Points on a hilly landscape, in no order, each with its height.
A climber steps from a point to whichever of its 4 nearest points has the largest rise for the distance, and stops where none of them is higher. Distance is the straight distance between rows; heights are no part of it.
J861: [125 124 164 165 143 163 139 148  98 134]  h=355
J774: [156 150  90 109  94 156 175 148 188 128]  h=519
J975: [147 156  66  95  72  88 194  89 170 132]  h=275
J561: [ 90 106 180 156 167 141  76 129 108 149]  h=274
J560: [116 130 156 150 131 166 127 147 109 137]  h=393
J124: [140 126 102 103 103 119 119 137 160 116]  h=465
J217: [ 84 104 178 159 164 134  65 122 111 151]  h=302
J807: [121 145  76 103 138  66 123  94 127 114]  h=435
J359: [177  83 189 182 161 162 159 163 103 127]  h=258
J425: [114 119 166 159 146 165 122 144 103 138]  h=362
J537: [109 108 136 123 122 130  78 127 122 126]  h=301
J179: [ 98 184  78  94 122  55 130  77 121 114]  h=462
J808: [ 89 103 167 150 144 138  73 123 112 143]  h=313
J685: [171  95 187 181 147 162 173 162 103 129]  h=218
J831: [143 128 167 160 130 168 158 151  97 135]  h=273
J846: [149 128 161 153 129 173 171 155 100 136]  h=163
J545: [126 130 131 120 108 155 117 147 133 119]  h=492
J778: [137 115 172 169 150 164 152 150  95 136]  h=327
J401: [155 138 151 139 110 187 182 158 109 137]  h=171
J733: [152 145  81 110  83 122 185 123 198 130]  h=439
J866: [152  92 184 175 182 159 142 153  95 131]  h=297
J768: [139 134 103 107 100 134 135 144 169 122]  h=494
J74: [ 87  97 162 139 142 125  62 114 110 147]  h=331
J884: [131 114  99 102 118 101 101 122 142 113]  h=332
J285: [138 127  88 106 112 100 120 124 153 118]  h=312
J192: [150 145  98 109  98 138 164 145 183 125]  h=514
J710: [133 106 177 173 164 160 139 151  92 134]  h=324
J891: [133 124  88 104 125  79 113 109 135 115]  h=353
J610: [133 128 114 108 103 136 119 142 153 119]  h=566
J351: [151 147 132 123 103 180 167 155 131 131]  h=522
J226: [119 135 143 135 120 164 124 145 120 131]  h=437
J878: [156 124 157 150 115 180 179 157 105 137]  h=546
J654: [128 157  74 105 115  64 147  95 136 121]  h=330
J862: [117 105 109  99 134 100  77 114 121 121]  h=588
J237: [153 142  88 109  93 128 175 131 192 125]  h=473
J360: [141 148 127 116 101 179 155 158 138 128]  h=564
J518: [ 77 190  82  95 136  47 113  69 126 104]  h=340
J601: [157 109 178 171 141 163 172 160  96 137]  h=239
J803: [138 163  65  98  88  78 175  84 151 128]  h=75
J213: [117 111 105  95 151  83  73 100 114 116]  h=385
J17: [169 112 176 166 127 171 191 155 104 138]  h=6
J859: [114 149  77 100 147  60 114  89 124 113]  h=496
J526: [150 147 106 108  97 159 164 149 175 124]  h=543
J480: [146 138  84 107  97  98 157 122 174 120]  h=224
J842: [151 150 121 113 107 182 169 157 147 128]  h=600
J968: [139  90 193 173 196 157 120 153  90 129]  h=216
J293: [103 151  83  96 156  58  96  83 119 110]  h=394
J645: [ 98 107 191 166 190 146  78 133 110 153]  h=172
J958: [145 137  79 108  95  83 152 111 162 126]  h=32
J935: [128 122 117 110 110 124 103 137 143 120]  h=464
J85: [146 145  78 105  88  87 171 108 171 130]  h=118
J662: [108 106 189 171 188 151  94 138 101 143]  h=164
J115: [130 137 145 138 115 173 139 149 114 135]  h=450
J687: [102 187  77  94 121  58 136  73 125 112]  h=512
J856: [123 131  82 101 140  74 108 101 123 114]  h=408
J211: [103  97 133 109 133 113  60 114 109 130]  h=409
J485: [ 96 114 158 142 129 146  84 131 113 138]  h=271
J789: [149 141  91 109  96 121 157 131 184 121]  h=440
J929: [114 123  92  98 155  75  88  97 115 115]  h=549
J83: [103 112 177 168 170 152 103 137 105 143]  h=232
J222: [118 126 132 116 115 149  99 142 130 125]  h=430
J440: [151 153  76 105  70 106 193 103 185 133]  h=377
J199: [ 98 113 174 161 152 150  86 130 106 144]  h=272
J694: [194  87 192 189 138 168 175 165 114 126]  h=195
J650: [130 133 124 115 103 158 133 151 140 121]  h=520
J887: [107  99 202 162 212 146  70 135 100 149]  h=7
J331: [115 108 121 108 119 120  85 127 128 117]  h=384
J635: [130 159  73 102 104  71 157  92 144 123]  h=217
J963: [120 104 189 172 191 156 110 143  93 139]  h=151
J230: [ 96  99 153 131 131 127  65 119 112 139]  h=349
J334: [100 170  79 102 144  57 115  80 121 109]  h=395
J657: [126 117  92 100 132  86  97 112 125 115]  h=420
J558: [113 128 143 137 118 159 110 139 119 126]  h=426
J649: [101 103 149 128 127 132  72 126 118 138]  h=323
J62: [142 145 136 122 104 180 155 152 127 129]  h=533
J741: [119 175  72  97 110  61 152  83 131 120]  h=560

Where does a climber stop that starts at each point below?
J861: J842
J222: J610
J537: J862
J645: J230
J884: J610
J518: J741
J179: J741

Call two points neighbours if one is among the 4 nearest of the other. Go from one point of each pair to the other, from neighbour to neighbour, staying as high as possible. Name the lowest point that can't be avoided.
J878 and J859: J831
J859 and J929: J856
J862 and J929: J657
J929 and J842: J331
J741 and J929: J334
J842 and J610: J650
